Each row is a point on a landscape with many valleys, with its height.
A ball rolls from a point to the lowest of its 4 nearest points, and stops where none of them is lower. Distance is the straight distance between rows; heights are no part of it.
k_361: [118 119 125 116 145 130 107 173 112 113 100 134  94 161 154 117 121 133
 117 125  80 149 164]  h=175
k_630: [133 104 127 141  99 145 132 103 145 137 138 122 105  94  73 142  89 165
 168 104 116 142 122]  h=387
k_662: [177 164 112 174  93  66 125 119 129 123  86 139 151  90 147 148 145 127
  95 134 170 107 126]  h=141
k_262: [101 116 116 149 150 142 167 156 163 123 105 108  71 147 125 120 123 167
 173 116 121 135  86]  h=246
k_961: [ 99  97 148 142 134 159 136 114 152 122 120 120  94  97  82 117  93 161
 159 101 101 146 113]  h=310
k_154: [ 73 135 147 159 185 160 135 130 168 121 108 193 105 182 156 112 147 124
 114 113 108 136 147]  h=163
k_489: [ 98 151 105  88 172 119 153 147 127 160 156 119 144 181 160 101 126 108
 118  76 149 143 111]  h=176
k_885: [161 146  75  76  88 126 170 129 116 120 162  92 117 153  98 133 104 179
 199 128 132 101  97]  h=85
k_583: [193 143 113 145 119  79 113  82 157 139 176 151 152 145 142 154 136  89
  54 162 118 105 116]  h=110
k_611: [129  82 100 118 109 138 127 159 119 164 151 103  52 160 113 144  94 159
 193 121 109 126 119]  h=292
k_639: [ 95 133 135 143 178 158  99 103 181  91 140 181 116 186 149 124 120 127
  89 156  99 137 132]  h=154
k_446: [108  69 130  89 133 127  81 178  66 185 139 144  96 151 152 128 117  90
 155 122  90 135 179]  h=332
k_179: [150 157 173 159  89 136 128  81 146 126 151 150 184  94 120 146 185 104
  72 142 144 107 157]  h=90
k_524: [ 89  92 158  87 174 159 119 165 121 151 129  93  75 110 108  98  89 136
 151 107  79 150 132]  h=219
k_291: [124 147 146 102 149 146 116 113 143 100 129 138 149 115 119 116 119 122
  71 124  82 152 163]  h=274
k_771: [ 94 143 162 146 141 172 100  82 163  93 138 176 151 142 126 132 134 120
  74 157 117 132 154]  h=164
k_855: [137 222  77 130 187 119 135  92 156 105 164 163 147 163 172 121 134 102
 104 116 146 100  89]  h=94
k_940: [157 134 102  93 133 122 150 106 158 132 132  79 154  80  94 132 101 158
 160 100 134 133  83]  h=415
k_887: [154 125 121 110 128 117 106 139 107 134 137 131 136 132 137 132 118 111
  88 127  93 154 166]  h=156
k_693: [134 164 110 127 148 115 148 123 174  82  79  91 150  75 125 120 118 170
 156 124 147 121  95]  h=435
k_208: [124  92 169 132 113 149 119 125 103 133 125 134 154  88 108 130 135 107
 115 127 114 158 162]  h=391
k_964: [171 133 113 102 109 132 125 165 133  96 103  71 101  64  97 133  70 179
 172 158 101 133 130]  h=371
k_189: [ 69 117 161 113 190 184 142 120 134 126 134 161 126 165 132  92 142 109
 107  91  93 146 141]  h=257
k_613: [137 182 115 131 163 136 124  86 162 116 154 154 171 140 137 123 131 108
  70 118 121 123 126]  h=186
k_472: [159 119  84 122  70 131 153 129 126 128 141 113  87 153 101 146  96 174
 194 110 118 124 108]  h=295
k_519: [139 193 110 167 127  89 129 121 156  99  73 129 154  83 146 129 146 154
 123 124 185 102 115]  h=188
k_56: [191 134 148  96 119  83 149 131 124 163 170  89 189  62  99 129 144  97
 107 106 113 132 149]  h=241
k_784: [141 173  76  75 131  89 131 149  95 109 169 103 127 220 166 113 117 113
  79 181 133  97  99]  h=131
k_36: [126 153 152 195 112 127 125  83 124 149 137 169 186 100 127 140 169 103
 110 116 185 119 137]  h=278
k_848: [165 131 112  73 122  89 128 170  91 172 159  86 146 117 140 131 103  98
 120 116 129 147 142]  h=218
k_60: [ 73 119 122  94 180 139 165 174 145 175 144 100  90 174 141 104 125 135
 153  87 129 147  85]  h=183
k_201: [144 126 109 102 131 127 129 190 104 105 102  72 102 115 136 123 100 153
 159 149 104 137 133]  h=204
k_399: [161 166  88 103 144 106 125 107 141 124 162 138 146 176 157 134 118  99
  65 132 118 122 112]  h=143
k_32: [171 110 119 160  80  89 108 138 136 124  93 102 119  66 110 156 104 165
 145 143 140 145 140]  h=168
k_650: [184 134 168 128  90 110 143 105 126 143 173 125 185  93 110 142 169  90
  74 132 105 125 165]  h=256
k_28: [104 136 134 185 123 115 127 145 171 103  67 132  99 115 127 139 125 186
 150 126 168 122 122]  h=162
k_172: [177 206 104 143 130  79 136  95 149 101 101 145 169  84 162 131 151 125
  91 130 160  87 111]  h=169
k_440: [128 146 116 181 112 121 128 107 190 114  85 125 135  80 103 145 113 184
 149 117 179 119 105]  h=286
k_82: [112 119 122 138 152 129 128 144 129 138 114 121 126 138 137 118 117 129
 129  91 122 153 127]  h=195
k_455: [ 89 127 100  76 128 106 172 165 123 188 170  70 111 187 143 111 109 137
 187 123 163 122  69]  h=192
k_441: [101 173 134 175 161 144 107  97 173  99 130 198 129 167 148 129 138 126
  98 127 143 125 145]  h=174
k_992: [180 135  87  83 106  99 150 103 138 158 161  83 155  91  95 148 102 147
 168 102 141 124  81]  h=490
k_461: [141 154  86 108 140 115 119 150 118  92 138 130 108 220 179 123 124 127
  87 165 114 117 117]  h=146
k_794: [171  82 148 116 100 120 127 137  94 181 174  98 152  70  93 143 113 104
 141 121 123 151 142]  h=208
k_468: [157 132 188 131  93 125 129 122 130 122 122 124 169  57 101 140 155 116
  85 140 111 137 177]  h=266
k_202: [109 206  92 135 201 132 160 137 155  87 140 155 109 210 179 105 146 115
 122 126 138 104  96]  h=64
k_801: [175 202 128 183 116  72 129  78 150 147 137 168 182  69 135 143 175 106
  83 120 170  71 127]  h=172
k_785: [131 188  77 154 156  98 166 139  94  96 136 157 122 201 186 111 160 102
 124 145 173  79  74]  h=79
k_449: [ 98 112 120 112 154 162 161 185 141 140 115  78  39 161 122 123 130 165
 171 152  86 128  99]  h=187
k_591: [128  97 106 129 127 119  91 142 106 132 117 171 102 208 172 136 141 109
 116 134  96 140 157]  h=121
k_912: [137 124  99 167 130 110  92  98 140 121 133 198 114 212 172 147 137 104
  90 152 133 128 131]  h=116
k_959: [171 127  89 139  98  86  96 148  86 120 110 138 108 181 180 148 127 115
  97 155 115 134 155]  h=152
k_358: [145 112 229 112  58 165 132 120 109 106 128 114 145  41 106 151 172 101
 111 145 123 132 165]  h=374
k_657: [170 134 114 127 113  98 110 113 115 143 147 150 147 149 140 141 137 102
  72 138 113 141 155]  h=128
k_77: [144 107 109 134 118 121 137 127 136 140 138  98 133  98 107 135  98 146
 161 101 130 149 102]  h=282
k_378: [111 144 107  54 143 105 127 167 101 167 164 102 130 175 163 111 102 105
 107 109 123 149 139]  h=193
k_760: [ 69 117 184 132 117 198 112  87 143  88 121 206 136 159 137 133 167  96
 109 150 137 122 148]  h=294
k_394: [162 161 113 201 107  78 126  95 139 149 108 152 163  83 142 146 152 120
 122 111 194 103 114]  h=173
k_318: [151 101 147 102 119 145 125 124 122 144 148  91 135  47  75 130  85 135
 139 120 102 154 136]  h=311
k_870: [152  73  90 119 105 107  88 195  62 188 149  96  80 151 162 156  98 111
 187 147 130 123 153]  h=244
k_900: [146  77 109 158 104 115 131 112 106 176 160 123 141 123 108 146 119 120
 159  96 154 150 104]  h=330
k_971: [158  89  98 122  95 129 111 165 114 143 142  97  75 116 107 152  75 153
 187 135 109 132 132]  h=358
k_435: [147 102 142 158  99 139 148  84 123 170 166 106 185  79  91 142 140 103
 143 101 155 140 103]  h=351
k_354: [129 175  86 114 167 107 152 130 120 146 157 132 157 175 174 115 138  93
 117  85 165 117  89]  h=184
k_501: [148 191  77  90 153  96 159 117  96  82 145 130 155 179 168 105 141 110
  94 161 155  70  80]  h=95
k_41: [118 153 102 109 168 130 128 134 136 125 143 148 135 199 164 117 127 113
  92 108 118 139 125]  h=161
k_805: [118  83 214  91  87 199 120 121  91 106 109 115 117  67 103 124 144  81
 141 135 123 145 136]  h=475
k_697: [ 84 172 171 169 145 153 111 108 166 101 100 155 162  78 110 130 146 151
  98 119 168 117 162]  h=233
k_742: [141  83 116 159  75 142 137  88 129 160 152 142 109 118  75 155  99 152
 172 103 130 144 126]  h=78
k_738: [124 102 131  86 144 129  99 146  85 155 148 138 126 154 139 119 117  98
 103 119  88 155 170]  h=117
k_822: [ 82  69 141 112 161 155 143 142 138 181 149 116  64 155 106 112 119 134
 167  94 105 144 100]  h=232
k_383: [127 136 137 122 150 134 143 121 136 132 130 111 174  90 115 115 120 121
 108  88 121 152 125]  h=285
k_579: [169 189  89  90 150  90 155 116 121 107 116 108 179 109 161 117 144 114
 105 114 152 103  87]  h=331
k_85: [179 156  86 160  90  70 134 142  78  91  97 141 125 160 176 132 143 118
  97 167 160  92 113]  h=133
k_491: [100 122 104  93 134 106 151 200  85 155 143  65 100 193 156 108 132 132
 169 153 140 116 112]  h=157
k_18: [212 171 105 129  95  60 136 124 115 112 114 126 149 111 151 148 144 113
  78 146 131 111 132]  h=132
k_958: [112 136 100 138 151 107 171 186  92 121 115  89 106 204 157  99 162 139
 149 158 141 108 101]  h=155
k_479: [120 217 144 141 160 126 116  98 187  90  98 141 170  74 122 119 135 149
  78 120 138 110 156]  h=357
k_381: [131 121 102  63 124 107 138 165 117 169 159  71 126 118 124 118  82 132
 165 116 138 139 101]  h=252
k_266: [173 144 128 130 111  98 122 146 131 106  83  97 142  69 132 137 110 145
 112 138 115 153 151]  h=197
k_254: [132 132  93  71 112 105 146 180  88 141 168  45 116 152 117 115  90 153
 200 184 136  96 110]  h=205
k_456: [152 183  98 147 150 104 150  96 132 144 142 138 184 116 149 124 147  94
 109  87 159 111 101]  h=149
k_295: [186 157 109  66 133  79 143 150 114 144 133  72 162  83 131 127 120 117
 120 119 124 138 125]  h=247
k_558: [164 157  96 128 135  93 147 112 145 136 115  96 174  84 134 131 132 129
 140 103 161 122  81]  h=348
k_329: [103 128  98 104 159  73 178 167  69 141 146  78 143 191 126  73 146 148
 159 185 153  81  93]  h=136
k_50: [154 109  91 120 131 107  83 113 138 128 152 156 116 198 163 147 112 106
  76 171 100 142 129]  h=151
k_585: [141  98 159 132  91 159 146  92 124 149 165  93 161  55  68 139 121 120
 146 117 129 145 112]  h=399
k_968: [153 153  86 160 152 109 112  71 147 133 186 176 145 182 165 146 133  83
  73 138 155 116  97]  h=89
k_44: [ 91 159 159 178 138 138 107 108 158 102  96 175 148 115 128 128 147 143
  97 124 161 121 163]  h=177
k_622: [170 125  90  86  93 133 138 151 114 123 151  90  90 114  97 146  67 171
 189 139 111 118 130]  h=265
k_845: [157 122  93 121 119  97 140 155 111 125 115  83 126 125 134 132 111 140
 159 129 147 132  96]  h=185
k_505: [122 131 134  87 156 137 116 176 117 118 111  91 113 102 133 106  91 137
 127 115  85 156 150]  h=199
k_976: [159 167  98 149 126  74 161 112 101  79  83 119 160  91 149 112 158 146
 149 170 194  60  64]  h=190
k_750: [154 159 143 159 115 122 111  75 158 116 151 165 165 125 131 146 149 107
  59 153 130 112 149]  h=125
k_951: [157 223  76 127 169  99 136  86 138 116 150 159 167 133 171 122 142  95
 107 108 157  84  88]  h=114
k_577: [139  99 144 137 107 152  96  73 140 117 165 179 156 161 132 159 157  81
  81 192 122 130 128]  h=179
k_823: [138  94 101 183  92 113 134 134 141 137 107 130  88 141 124 153 117 163
 181 123 149 134 103]  h=362
k_619: [ 88 165 121 130 197 164 127 104 174 105 155 169 139 180 149 113 125 114
  91 112 109 130 128]  h=189
k_148: [112  71 152  99 138 152  81 158  75 145 120 144 100 125 129 116 113  98
 131 135  71 143 189]  h=402
k_993: [ 94 125 155 158 111 139  80 101 157  98 101 206 125 153 125 146 143 143
  80 168 134 125 183]  h=147
k_991: [ 80 181 189 170 111 183 103 105 150 115 116 157 166  69 100 145 186 135
 103 135 211 100 157]  h=271
k_945: [121 132 103 107 147 107 165 184  92 105 119  63 123 164 133  97 136 156
 165 170 134 113 100]  h=170
k_414: [146 145 133  69 145 126 122 127 126 140 166 113 166 126 122 121 116 101
  70 114  92 147 155]  h=207
k_265: [111 140 153 147 133 154 139  83 168 123 124 107 176  45  81 129 128 149
 134 106 141 129 116]  h=610
k_22: [154 146 125  92 148 113 151 114 136 151 151  80 191  67 105 122 130 115
 117  90 126 138 118]  h=304
k_116: [110  54 193 136  82 175 106 108  98 126 115 134 102  71  73 137 120 117
 169 152 120 140 147]  h=472
k_55: [109 209 132 173 152 110 105 115 183 108  79 152 155  62 115 135 147 166
 118 117 192  95 138]  h=275
k_955: [ 75 108 168 145 120 186  79  79 182  90 139 199 141 167 133 156 158  90
 104 211 154 118 120]  h=339
k_375: [138  87 168 157  84 135  91 132 128 127 101 126 101  47  75 150  89 161
 150 158 120 142 173]  h=166
k_812: [ 88  95 193 141  89 209 137  76 133 115 141 116 130  67  76 128 129 131
 153 120 148 134  99]  h=649
k_525: [ 98  46 132  99 162 143  74 188  88 189 104 132  36 133 136 142 106  95
 200 143  65  89 176]  h=575
k_426: [ 92  85 175  90  92 192  92 100 118  87 113 194 122 154 122 132 153  83
 107 179  91 123 153]  h=363
k_995: [ 77  70 193 152 109 173 118 114 116 117  99 146 115  95  95 119 136 133
 150 128 130 144 137]  h=529
k_901: [144 160 129 165  99  84 110 148 151  91  55 125 130  82 133 145 130 168
 103 143 160 127 148]  h=255
k_320: [115 108 144 146  85 155 149  97 158 118 122 147  60 121  62 139  90 187
 167  96  90 122 142]  h=410
k_708: [158  97 138 126  86 150 121 111 133 126 140 113  97  58  60 142  71 161
 165 130  96 137 149]  h=236
k_279: [136 178 131 131 126 109 114 137 159  77  64 123 139  90 135 132 118 160
  84 137 123 134 163]  h=229
k_791: [ 97 117 187 155  96 135  97 126 139 108  86 149 139  59  93 136 140 159
  98 142 151 136 176]  h=681
k_459: [ 97 110 150 165 131 165 120  86 114 136 147 197 162 173 151 138 174  82
 117 114 155 134 140]  h=206
k_875: [127 111 115 125 142 138 107  91 125 143 181 179 154 198 146 135 136  84
  83 129 121 138 130]  h=115
k_710: [144 176 158 158 107 112 103  87 169 105 125 163 160 100 117 149 146 135
  55 152 139 106 173]  h=127
k_511: [111  87  97 118 110 110 136 187  96 180 153  90  74 192 150 134 116 129
 187 129 146 131 103]  h=181
k_444: [107  97 132 149 144 157  94  73 153 122 166 195 150 195 144 145 139  85
  98 173 128 133 120]  h=153
k_119: [ 62  89 169 144 166 180 133 117 124 133 117 187 117 171 137 103 164  99
 135 110 115 136 141]  h=220
k_386: [123 152 106  68 142 111 138 185  98 128 130  73 122 156 152 106 110 130
 138 132 119 137 126]  h=230
k_401: [131 149  98 165 135 108 128 151 120 106 100 153 105 197 183 126 143 125
 109 132 136 124 125]  h=109
k_137: [189  92 133 143  69 121 114 122 128 147 144 113 118  52  74 161  86 147
 158 145 115 145 151]  h=105
k_146: [ 97  41 121 132 128 142 116 153 116 197 125 142  33 164 117 144 128 126
 202 122  84 128 121]  h=334
k_342: [169 112 131 137 111 105 124 135 114 144 122 105 151  73 114 139 114 123
 121 121 121 156 147]  h=160
k_755: [204 196 102 111 135  73 145  86 153 120 140 131 176  91 151 130 155 106
  74 124 126  80 112]  h=194
k_53: [113 203 126 145 175 132 138  97 177 111 107 133 183  70 134 111 139 137
 123  94 146 111 121]  h=401
k_34: [150  89 203 104  86 170 133 126  89 131 148 108 150  51  96 136 150  87
 119 138 115 146 156]  h=382
k_158: [127  81 100 160 125 113 123 169 106 157 108 129  90 183 166 137 141 127
 165 116 131 144 126]  h=65
k_167: [127 148 175 122 115 143 112 107 142  98 112 143 154  89 110 132 132 136
  64 145  93 142 182]  h=284
k_608: [110  65 132 166 117 129 115 154 134 144 101 135  65 136 124 139 121 151
 173 123 106 149 131]  h=291
k_309: [139 133 118 117 153 134  99  95 158 108 161 145 144 165 142 136 114 113
  64 154  97 141 127]  h=167
k_873: [152 136  91  65 108 135 151 138 139 122 151  80 100 106  89 133  75 170
 184 117 110 125 107]  h=250
k_804: [ 98 185 133 138 175 151 117 101 193  85 121 159 147 141 139 121 119 139
  78 127 108 129 144]  h=221
k_736: [ 75 101 126  88 154 128 146 159 124 203 170 103 113 174 142 106 110 114
 155  75 142 148  97]  h=196
k_135: [ 95 151 105 120 174 114 189 179 106 129 128  90 121 206 150  87 168 135
 150 151 154  99  82]  h=144
k_869: [104 127 143 120 155 151 134 121 117 143 151 131 166 127 128 110 129 109
 111  86 122 154 129]  h=251
k_522: [ 87 120 146  44 163 143 102 155 106 161 164 127 112 167 141 101  97 106
  96 112  78 152 168]  h=98
k_371: [130  76 122 157  79 154 133 105 130 153 140 156  65 143  88 150  98 162
 179 105 105 126 130]  h=71
k_888: [ 99 105 175 182  93 155 125  92 152 127 119 132 156  67  82 146 135 151
 141 124 171 130 132]  h=642
k_781: [124 129  89 113 145 105 153 167 112 151 136  96 128 169 157 121 124 125
 153 103 161 141  86]  h=150
k_757: [144 155  96  78 133  98 132 180  89 118 135  92 128 177 169 113 121 119
 110 141 124 127 133]  h=226
k_473: [ 93 106 144 120 148 178 152  90 153 131 161 104 132  91  66 110  97 143
 154  82 115 135  91]  h=473
k_818: [167 166  89 138 123  84 145 137 107  98  99 124 141 146 163 123 136 124
 105 137 156 109 107]  h=112
k_228: [103  61 151  90 119 136 102 139  59 193 171 147 139 159 131 123 131  72
 134 110 124 147 151]  h=118
k_268: [123  80 169  81 128 153 107 141  64 161 164 129 136 103 109 113 120  84
 124 126 102 155 175]  h=263
k_30: [103 152 144 161 135 129 128 108 190 107  86 111 147  60  97 134 105 185
 140 110 149 128 114]  h=408
k_651: [202 139 104 123  85  73 134 143 110 108  94  76 140  68 125 143 119 145
 149 165 144 122 118]  h=201
k_7: [111  83 202 137  60 187 123  94 117 115 124 121 122  52  79 153 137 130
 151 137 149 136 128]  h=550
k_199: [104  52 182 108  99 183 125 113  78 144 137 136 132 105 104 124 150  81
 160 119 134 149 126]  h=574
k_392: [148 112 162 146  86 118 102 113 113 125 116 161 149 109 125 147 148 113
  88 152 116 145 189]  h=418
k_470: [133 103 126  92 134 158 117 161 132 117 133  85  57  94  93 124  59 168
 181 129  76 134 137]  h=333
k_362: [118 123 131 128 146 132 130 155 145 104  88 103 113 102 126 115 106 154
 136 110 107 154 131]  h=124
k_988: [116 129 101  76 120 159 162 167 132 134 151  84  40 158 101 130 102 177
 188 145  84 107 116]  h=249
k_935: [ 80  59 164 102 139 165 109 135  80 153 136 154 114 146 119 102 139  87
 149 114 101 143 143]  h=316
k_17: [116 141 105  90 160 116 152 132 134 168 160  87 167 120 124 111 109 120
 140  70 150 144  90]  h=273
k_339: [110 145 190 165  94 172 133  96 133 125 125 138 178  65 114 143 175 114
 107 127 172 125 141]  h=267
k_592: [ 95 136 138 144 169 153 149 116 174 126 123 115 144  97 106 107 117 150
 154  78 132 141  94]  h=581
k_230: [140 130  86 175 127  94 149 157 100 130 111 129 117 185 175 125 148 122
 147 121 170 120  92]  h=108
k_276: [120 200 170 170 108 159 103  76 172 111 150 165 177  92 109 145 184 124
  69 156 177  82 162]  h=165
k_439: [124 152 169  97 143 160 136 116 134 102 133 106 172  62  98 109 122 123
  80 116  81 149 163]  h=343
k_892: [116 181 127 173 151 130 131 100 154 123 115 152 177  96 134 117 151 124
 123  94 165 122 126]  h=235
k_136: [160 149  80 119 132  96 173  92 117  96 121 100 156 118 125 117 142 167
 191 160 186  70  40]  h=264
k_943: [169 182 113 169 118  85 129  83 143 133 138 170 164 113 151 143 150  99
  79 123 162 100 128]  h=145
k_235: [123  80 186 108 129 172 105 133  96 124 121 110 107  49  83 112  86 120
 143 136  89 148 167]  h=403
k_182: [ 58  41 185 112 131 184 125 126  88 138  96 166  84 152 100  98 167  81
 180 124 102 124 126]  h=483
k_35: [134 124 210  96 106 171 137 119 114 104 137 100 156  40  89 118 144 108
  99 135  98 143 167]  h=321
k_94: [177 151  84 165  89  76 148 102 136 113  95 114 139  87 131 154 135 155
 162 137 199  91  66]  h=202
k_293: [ 89 137 121  98 172 136 156 187 135 134 116 101  96 185 161 101 137 136
 130 113 112 138 114]  h=159
k_550: [117 148 196 142  81 170 114  94 144  99 125 167 159 103 118 154 180 117
  80 160 155 117 169]  h=139
k_165: [ 99  94 124  78 142 141 107 214  92 174 136  70  44 149 163 130  89 132
 185 151  99 104 156]  h=361
k_344: [135 122  83  88  88 118 167 159 104 149 180  81  91 185 111 132 105 161
 201 145 143  98  96]  h=158
k_598: [100 108 114 105 124 165 166 159 138 170 144 105  20 178 107 141 122 165
 187 132  87 120  99]  h=243
k_346: [ 67 149 172 163 163 179 123 102 154  99 118 185 143 144 133 120 150 120
 105 115 133 133 156]  h=216
k_766: [145 153  96  88 140  78 159 162  63 104 125  79 152 157 142  98 137 133
 136 174 153  99  98]  h=126
k_648: [106 162 125 140 161 134 147 177 150  80  66 118  90 156 164 106 145 159
 121 135 110 129 131]  h=86
k_904: [156 207 134 130 145 110 136  88 179 117 119 125 197  53 122 116 158 134
  86 113 130 106 138]  h=313
k_174: [ 80  63 171 137 132 185 131 105 135 139 131 133  78 120  74 107 113 139
 171 111  99 136 115]  h=433
k_956: [156 207 102 134 159 107 140 106 164 107  97 125 178  80 152 121 145 135
 119 107 159 104 108]  h=254
k_734: [151 179  95  82 146 113 128 152 123  78 113 102 133 155 151 116 115 136
  86 142  99 126 133]  h=237
k_690: [140 142 111 114 102 131 137 134 174  77  91  95  94  74  88 129  79 201
 171 139 101 127 117]  h=398
k_965: [156 162  89 119 126 110 112 135 130  72 113 123 111 182 165 127 120 138
  78 170 107 119 128]  h=178
k_78: [118 128 120 138 151 138 103 112 157 111 130 176 118 191 152 130 127 123
  86 143 100 146 143]  h=142
k_212: [129 122 127 144  97 133 131 110 169 105 105 114 114  77  79 144  88 186
 159 117 125 135 123]  h=466
k_658: [178 117 113 155  98  83 109 148  94 139 105 130 135 119 148 149 128 118
 111 134 133 146 161]  h=129
k_635: [136 112 117 165  62 136 132  95 160 122 120 150  90 117  73 157  92 190
 170 104 128 123 139]  h=454
k_696: [113  73 140 102 130 158  80  93 142 114 163 165 139 172 125 144 134  83
  88 193  88 143 129]  h=203
k_974: [ 93 141 138 198 148 115 121 154 166 114  69 174  86 160 161 136 160 157
 128 128 162 128 142]  h=123
k_606: [123 171 104 162 166 113 162 153 129  96  97 133 116 183 177 112 159 133
 138 126 157 110  97]  h=92
k_90: [103 113 151  87 154 157 121 134 100 134 150 123 143 119 116 108 112 109
 101 101  94 157 157]  h=258
k_352: [117  75 141 163 103 133 104 135 136 135 100 130  87  98 103 139 100 161
 165 129 113 148 144]  h=231
k_398: [127 102 121 100 135 116 130 136  96 186 170 105 160 132 124 124 114  94
 128  87 141 157 125]  h=248
k_176: [178 195 110 102 130  76 150 125 115  60  78  98 166  84 151 117 154 149
 102 172 147  82 108]  h=242
k_670: [123 109 105 127 137 115 136 185 106 138 115 100  95 178 161 123 134 140
 155 127 128 141 117]  h=113
k_946: [ 97 117 105  86 130 126 169 182 120 166 160  67  67 188 125 118 114 154
 186 147 123 115  85]  h=180
k_102: [ 98  79 152 153 117 132  84 158 116 121  64 166  84 124 139 130 135 137
 139 138  87 143 185]  h=470
k_556: [145 148  84 141 137  88 170 150  81 100 114 107 145 167 154 103 149 130
 146 152 182  88  73]  h=93
k_408: [ 92  51 157 153 118 169 119 110 143 148 113 160  50 131  81 128 116 153
 183 125  89 127 127]  h=395
k_9: [157 122 132 169 108 109 134  93 107 156 155 160 180 126 138 141 163  85
 102 109 158 127 137]  h=238
k_210: [140 131 125 159 133 115 137 110 128 144 129 126 173 105 125 129 137 114
 119  93 151 146 122]  h=198
k_484: [111 100 125 110 150 137 133 188 120 132 116  84  70 142 140 117 110 148
 164 122 102 147 124]  h=96
k_47: [ 84  60 150 165 141 152 130 131 132 155 110 158  87 142 117 123 141 132
 167 107 117 144 117]  h=354
k_397: [ 92 120 135  84 172 151 111 154 132 114 122 136  95 181 153 105 117 128
  91 115  68 153 157]  h=253
k_185: [204 172 129 117 127  73 153  97 152 148 149 109 206  57 123 125 174 108
  93  99 119  96 126]  h=214
k_477: [121 142 160 149 105 144  85  81 170  99 135 179 150 128 112 154 146 134
  56 185 136 121 166]  h=138
k_343: [120 103 127  87 149 143 125 162 120 137 136  79 110  89 101 115  72 142
 155 107  95 157 129]  h=269
k_893: [184 205 122 127 126  84 125  83 180 107 128 144 173  87 133 138 144 128
  58 143 121  87 133]  h=200
k_847: [142 105 104 127 118 106 109 166  86 145 122 120 112 158 156 131 123 117
 134 115 121 154 149]  h=134
k_973: [124 136 171 144 120 149 132 106 139 116 118 126 174  74 107 127 146 118
  96 116 131 140 152]  h=322
k_382: [151 171 106 105 135  98 144 155 112  70  87  88 142 127 152 112 128 148
 119 151 126 122 125]  h=171
k_788: [101 126 145 186 143 130 110 112 138 122  98 192 131 157 147 131 148 127
 115 110 148 136 150]  h=148
k_998: [ 98 103 133 163 147 135 128 178 138 124  64 153  62 183 168 128 159 145
 139 127  91 138 143]  h=88
k_645: [111 109 131 131 132 136  75 108 157  94 115 182 113 167 145 137 121 134
  86 179  79 143 159]  h=122
k_233: [ 99  58 155 139 127 148 105 135  90 143 116 157 118 136 123 119 138 106
 150 120 109 151 151]  h=416
k_528: [125  66  99 133 106 129 126 154 110 183 151 115  58 173 126 151 113 147
 197 116 117 136 108]  h=234
k_72: [ 88 140 126 109 182 147 146 138 139 137 139 138 144 162 150 104 128 120
 114  76 123 147 126]  h=191
k_345: [ 96 118 131 186 149 128 115 131 143 133  96 213  99 201 173 133 163 117
 126 124 131 135 150]  h=140
k_587: [166 138  94 173 117  95 106  87 125 138 156 186 146 179 162 154 135  88
  82 136 148 120 118]  h=99
k_292: [164 137  86 191  98  78 138 132 109 131  94 137 135 132 161 146 141 125
 140 122 195 114  91]  h=135
k_16: [146  88 139  91 105 118 108 124  68 184 183 150 158 156 133 138 143  69
  96 127 110 149 170]  h=182
k_95: [136 165 104 181 127  91 145 138 130  88  76 128 122 132 165 122 143 149
 155 141 185  97  88]  h=130
k_684: [119 126  91 104 139  97 185 146 101 131 156  72 122 185 105  97 139 165
 192 175 160  88  67]  h=119
k_282: [ 89  75 160 107 167 156 108 158 105 144 112 123  85 123 118  97 112 120
 149 109  74 146 157]  h=309
k_725: [ 75 105 194 132 123 202 139 102 115 112 123 145 151 107 113 112 153 101
 128 112 146 139 127]  h=603
k_223: [127 103 103 163 137 110 118 133 103 161 125 177 126 199 171 134 150  95
 129 102 150 144 126]  h=120
k_331: [129  81 136  77 119 144  86 116  94 152 177 157 139 173 127 135 132  76
  94 159  83 146 165]  h=245
k_244: [111  90 126 109 139 155 143 130 143 156 152 107  92 132  93 122  90 154
 173  88 109 147 101]  h=137
k_729: [ 97  59 124 119 136 135 123 140 109 193 159 123 103 150 114 125 115 119
 164  92 125 153 114]  h=239
k_563: [168  96 138 159  68 119 133  88 138 156 147 113 155  65  73 157 113 137
 151 128 137 143 126]  h=240
k_675: [111 178 114 150 176 129 168 158 154  85  93 128 111 167 169 102 151 142
 141 121 144 115 102]  h=100

Where does a ball stop that starts at each point below?
k_392 -> k_968
k_439 -> k_522
k_399 -> k_968
k_354 -> k_202
k_47 -> k_137
k_760 -> k_179
